A landscape with many peaks, sampled at points; each row gives a point and its height.
A climber steps from a point to the highest of its 2 nearest points, and stops where none of them is higher. Distance is the straight distance between rows; heights are no part of it.
k_305: [166  70 117 119 167 170  81 155 135 161 106 114 110 111 147 137 183 131
 203 138  67]  height 486
k_118: [126 183 120  75 116  90 104 120 120 117 160 151 100 119  58 152 120 140
 173  48 125]  height 295
k_769: [134 118  71 120 150 193  73 148 141 121 113 129 121 134 139 134 140 161
 112 117  77]  height 602
k_495: [186  81  88 105 148 180  29 129 102 154 115 104  72 172 121  98 160 138
 147 140  78]  height 675
k_530: [141 143 186 140 118 143 151 154 116 144 142 107 124 112 157 102 130 131
 125 145 192]  height 51
k_773: [ 80 123 173 142 123 122 133 141 144 149 141 133 139 115 153 129 130 124
 110 137 128]  height 118
k_995: [117 113 108 150 157 157  94 158 158 146  98 133 148 123 168 148 135 157
 141 134  91]  height 518
k_646: [172  73 195 164 128 124 174 170 127 145 154  99 144 153 157 130 129  89
 169 177 133]  height 41
k_471: [113 144  98 158  81  63 208  95 149 103 128 162 151 125 119 142 120 116
  65 204 147]  height 211
k_187: [121  95 171 146 177 138  96 147 144  91 105 116 158 155 117 140 136  88
 146 140 112]  height 381
k_145: [114  90  76  93 145 152 102 103 131 115 124 128 107 114  95 154 139 153
 148  73 101]  height 2
k_270: [172  42 101 118 155 188  27 148 129 117 107 138 103 132 143 124 164 132
 202 164  65]  height 503
k_857: [128 145 145  90 100 128  30  91 127  94 109 141 123 147  95  83 129 174
 122 116  91]  height 203
k_549: [ 85 101  84 149 114  73 182  97 151 172 137 135 137 113 133 162 121 128
 104 135 108]  height 420
k_851: [143 108 166 138  98 109 222 106  95 111 151 136 105 118 165  90 145 108
  90 205 164]  height 23
k_346: [106 122  91 122 124 190 101 144 134 122 135 131 151 142 168 105 105 110
 119  97 132]  height 595
k_480: [127 164 137 109 125 131 204 143 107 141 170 113 126 112 149 108 140 103
  86 143 112]  height 212
k_852: [126  95  88 117 144  73 155 132 153 158 130 117 128  93 102 205 147 129
 149 128 118]  height 313
k_469: [138 129 150 118 121 109 139 153 137 161 168 109 120  99 127 151 135 118
 133 127 178]  height 65
k_822: [125 127 164 136 139 153 200 124  97  90 125 105 129 119 142  85 129 105
 105 142 158]  height 354
k_789: [101  99 135 198 155 139 179 158 140  82 115 149 154 144 142 144  97  97
  91 171 167]  height 563
k_686: [159 183 154  83 132 126 139 112 111 113 126  95 145 105 132  93 126 128
 132  99 110]  height 52
k_166: [123 176 112  89 126 131 122 103 123 106 118 134 115 115  89 122 143 169
 130  65  89]  height 25
k_758: [149  84 124 118 156 133 116 172 147 177 130 109 140 101 170 158 156 119
 185 134  81]  height 558
k_903: [148  60 179 150 139  96 144 158 150 136 153 110 157 133 139 178 131 103
 158 176 143]  height 60
k_500: [144  80 132 136 132 121 133 132 146 100 124 108 158 103 141 155 130 147
 163 123 142]  height 141
k_770: [109 113 118 174 146 128 135 130 144 115  85 131 142 129 129 155 129 157
 111 140 173]  height 560
k_62: [114 106 148 161 154 192 152 154 121  91 116 115 138 148 154 101 122  94
 108 131 150]  height 395
k_696: [ 97 232 101 137 104 118 129 143 115 129 142 200  89 123  69 149 111 182
 127  70 129]  height 241
k_462: [112 173 121 109 110 129 185 119  88  98 122 138 129 105 147  66 128 106
  96 127 158]  height 325
k_558: [108 124 110 155  88 111 165 112 124 150 127 138 142 112 181 111 123 140
 119 125 183]  height 296
k_804: [114 165  87 126 145  85 108 165 159 144 108 140 142 112  79 190 118 125
 114 133 133]  height 385
k_232: [104 150 158 111 109  89 169  82 106 163 163 127 114 115 126 102 126  98
 110 118 143]  height 524
k_146: [122 213 127 129 111 119 122 151 114 139 155 162  96  98  95 152 130 170
 122  89 168]  height 262
k_856: [167  82 174 170 117 132 202 141 128  95 177 110 150 150 156 126 114  95
 120 189 140]  height 28
k_668: [131  87 119 141 129 151 121 149 142 193 128 107 122 126 173 132 136 122
 170 112 129]  height 653
k_662: [ 82 154  91 146 115 132 172 148 146 131 116 147 133  86 125 154  95 170
  89 130 148]  height 242
k_442: [154 177 151  77 111 103  48 121 121 116 148 155  96 118  52 147 142 165
 176  71 111]  height 266
k_868: [102 145  87 141 166 101 140 111 145 142 105 116 128 137  93 148 144  87
  96 116 129]  height 297
k_107: [131 120 127 137 101 114 100 113 133 142 114 123 167 131 183 108 124 127
 147 113 158]  height 345
k_742: [151 174 102  66  73 115  20  96 107 106 139 156  94 163  75 103 118 175
 119 102  76]  height 224
k_705: [ 77 129 109 163  84 110 179 129 136 119 112 169 139 103 161 133 102 147
  84 166 179]  height 265
k_842: [105 104  94 198 143 101 174 125 150 105  81 143 149 132 125 174  91 132
  92 173 161]  height 679
k_512: [137  99 139  93 146 190 114 129 119 139 121  94 131 130 168  87 116 126
 157 101 100]  height 636
k_917: [146 126 136 139  97  76 211  83 135 111 154 128 139 130 128 134 145 119
  79 189 114]  height 229
k_359: [126  93 163 199 168 161 175 180 117  96 115 139 164 169 163 123 113  82
 129 161 125]  height 467
k_19: [100 137 158  86 123 180 131 118 102 128 146 113 119 114 137  85 108 124
 128 108 134]  height 568
k_719: [145 126 171 105 163 141  73 127 140 116 106 101 141 146 106 105 140 104
 151 124 119]  height 451
k_799: [132  41 168 197 143 115 144 151 133 118 131 141 160 138 149 164 115 123
 186 150 145]  height 79
k_959: [110 218 138 114  91 108 154 141  89 140 166 167 101  92 128 105 115 152
 123  83 154]  height 283
k_426: [122 178  91 114 182  94 137 149 137 152 133 130 126 119  83 179 152 111
 114  96 104]  height 340
k_825: [ 95 155 107 122 104 166  76 121 133  95 114 152 101 134 104 114 125 186
  90 103 125]  height 531
k_347: [131 100 119 177 129 153  74 121 136 140  96 136 142 166 180 114 119 130
 146 121 175]  height 353
k_748: [172  79 198 176 142 182 134 175 112 141  92 100 130 181 164 103 121 111
 188 138 122]  height 601
k_163: [150 170  99  73  68  96  36 112 113 102 150 176  88 148  48 128 120 180
 174  74  91]  height 240
k_28: [113 220 141  81 101 131 172 112  78 108 144 154 116  99 127  66 116 132
 118  85 135]  height 303
k_785: [161  64  77  85 144 153  30 100 123 119 105 131 102 128 128 120 159 132
 191 119  77]  height 562
k_994: [110 122 128 110  89  99  84  83 145 114  99 131 154 125 135 113 116 143
 156  95 142]  height 402
k_95: [158 181 109  81 151  99  90 150 111 141 157 134 107 112  81 168 140 110
 153  72 141]  height 326
k_403: [102 176 100 114 122 107  72 152 157 160 128 164 117 111  87 176 116 171
 129 104 125]  height 437
k_941: [ 99 135  93 113 142 130 137 105 136 103 109 131 108 106  74 164 138 181
 114  78 108]  height 13
k_339: [137 130 187 109 134 112 128  99 120 126 107  87 165 144 152  90 105  82
 162 141 134]  height 322
k_826: [107 121 140 163 168 119 132 153 152 104 107 127 173 146 134 149 120  93
 107 166 120]  height 464
k_194: [114 119 108 110 131 147 127 131 116 194 156 108 111 131 146 119 130  91
 142  89 144]  height 762
k_167: [137 135 157 149 121 105 173 119 123 183 144 101 149 137 191  97 139  95
 125 154 119]  height 172
k_277: [144 133 168 115 132  89 157 102 124 113 139  94 160 151 136 107 117  62
 106 155 142]  height 276
k_393: [129 139  84  86 140 183  86 123 124  95 119 122 129 135 133 103 124 126
 116  88  92]  height 662
k_428: [150 130 162 112 151 174  60 103 114 114  96 102 107 161 123  77 138 138
 121 126 135]  height 525
k_316: [128 108  93 168 142  75 174 119 160 174 109 123 143 109 135 199 124 134
 117 163 129]  height 365
k_123: [153  92 103 140 113 159  19 118 133 102 106 144 106 168 133 119 134 196
  96 157  83]  height 666
k_224: [132 162 125  95 132 110 135 142 149 109 133 109 167 108 129 139 131 125
 126 120 120]  height 66
k_600: [137  44 130 170 140 128 103 130 133 104 108 137 168 138 165 142 116 134
 194 123 147]  height 112
k_276: [154  89  58  69 136 165  27 128 128 114 138 147  90 105  89 153 151 137
 163 121  88]  height 514
k_601: [ 81 187  78 143 100 103 124  99 139 131  90 174 122 128  86 128 119 156
 105  95 138]  height 217
k_400: [149 139 126  75 151 125  55 156 142 126 140 120 108 104  72 160 153 103
 163 109 145]  height 359
k_907: [162 178 124  64 129 132  90  80 107 108 107 107 129 123 111  95 127 150
 154  73  92]  height 39
k_139: [ 70 200  94 132 115  95 146 133 140 158 133 184 100 111  61 179 113 172
 116  79  91]  height 219
k_805: [177 105 153 137 147 191 114 169 131 136 112  82 156 154 177  97 136 111
 184 128 104]  height 745
k_508: [103 154  95 148 101  77 211 106 149 101 125 135 127 111  80 171 121 135
  78 146 146]  height 195
k_401: [174  99 104  70 135 157  33  97 112 131 126 113  90 150 119  97 142 151
 154 107  95]  height 619
k_446: [138 140 134 144 114 121 212 118 118 177 181 119 116 139 176  98 151  94
  78 184 108]  height 197
k_649: [175  81 137 184 141 122 215 159 149 117 164 115 145 156 143 171 126 108
 103 203 119]  height 18
k_488: [142  79 125 146 137 114 195 121 141 108 134  98 149 119 127 165 133 127
 126 140 135]  height 161
k_136: [120 122  95 137 151 109 190 134 150 109 125 108 125 102  86 187 121 144
  91 130 141]  height 180
k_296: [117 163  93 114  93 133  58 126 137 127 139 176  89 135  75 142 125 192
 116  86 120]  height 487
k_874: [118  96 107 215 157 147 111 152 141 122  80 157 152 157 161 148 101 139
 123 143 166]  height 452
k_244: [167 112 169 125 105  84 189  71 126 108 162 110 143 159 139 110 125  75
 100 196 132]  height 249
k_161: [160  82 208 189 156 165 175 134  94 115 108  95 142 176 159  77 113  95
 175 149 138]  height 482
k_595: [113  99 154 151 132 151 122 196 152 134 144 125 150 114 153 154 122 127
 126 150 149]  height 96
k_634: [143 137 184  90 118 113 187  83  93 162 158  88 108 119 127  89 107  94
 129 139 156]  height 580
k_294: [146 158 111  99 133 181  74  92  97 123 115 118 105 159 128  59 125 132
 119  91 123]  height 594
k_410: [128 113 186  92 128 140 149 124 101 196 163  84 110 131 147 101 119  83
 149 112 136]  height 656
k_362: [111 115 131  96 137 157  98 177 154 127 144 122 145 100 124 153 129 127
 139 120 130]  height 81
k_644: [ 90 140 173 139 112 139 162 123 115 144 138 130 140 126 184  77 120 105
 108 150 121]  height 143
k_431: [136 104 150 161 119 114 163 172 156 139 162 116 143 114 144 173 117 122
 113 177 177]  height 80
k_479: [124 137 167 157  95 108 194 131 104 126 134 140 108 102 156 104 141 135
  99 175 199]  height 35
k_781: [100 159 112 134 108 131 206 155 127 137 161 146 127  97 137 141 113 129
  64 161 132]  height 225
k_975: [139  96 203 156 129 119 162  98 102 125 119 103 147 154 167  88 105  94
 159 159 148]  height 389
k_840: [ 78 143 145 118  88  85 133  84 127 131 115 141 131 113 109 103 130 133
 122 103 139]  height 461
k_535: [ 86 218  73 133  96  84 180 117 105 133 120 175 122 122  97 118 117 117
  93  94 140]  height 239
k_708: [139 132 147  62 152 135  53 112 134  91 115 120 115 130  67 123 134 114
 154 108 116]  height 398
k_949: [ 93 193  96 146 134 101 173 119 123 141 114 144 132 129 112 122 135  96
  66 125 129]  height 263
k_261: [101 126 133 117 125  74 176 104 136 172 159 116 126 112 110 152 149 108
 108 127 101]  height 466
k_363: [152 145 104 133 128 163  48 120 133  90  92 139 119 152 130 107 140 189
  97 131 130]  height 591
k_537: [161  70  87 141 149 157  16 125 120 134 113 130  75 164 128 132 158 163
 123 165  74]  height 752

For each start below, name the point where the climber stops.
k_949 | k_537
k_903 | k_805
k_941 | k_595
k_471 | k_805
k_167 | k_194
k_852 | k_194
k_107 | k_194

Call two points neighbours if one is among the 2 nearest of the other. Go from one point of each pair to the other, from neighbour to neighbour, staying as high as possible. Name the lowest point that can't be avoided.
k_805 / k_842 | k_187
k_393 / k_805 | k_346
k_537 / k_194 | k_305
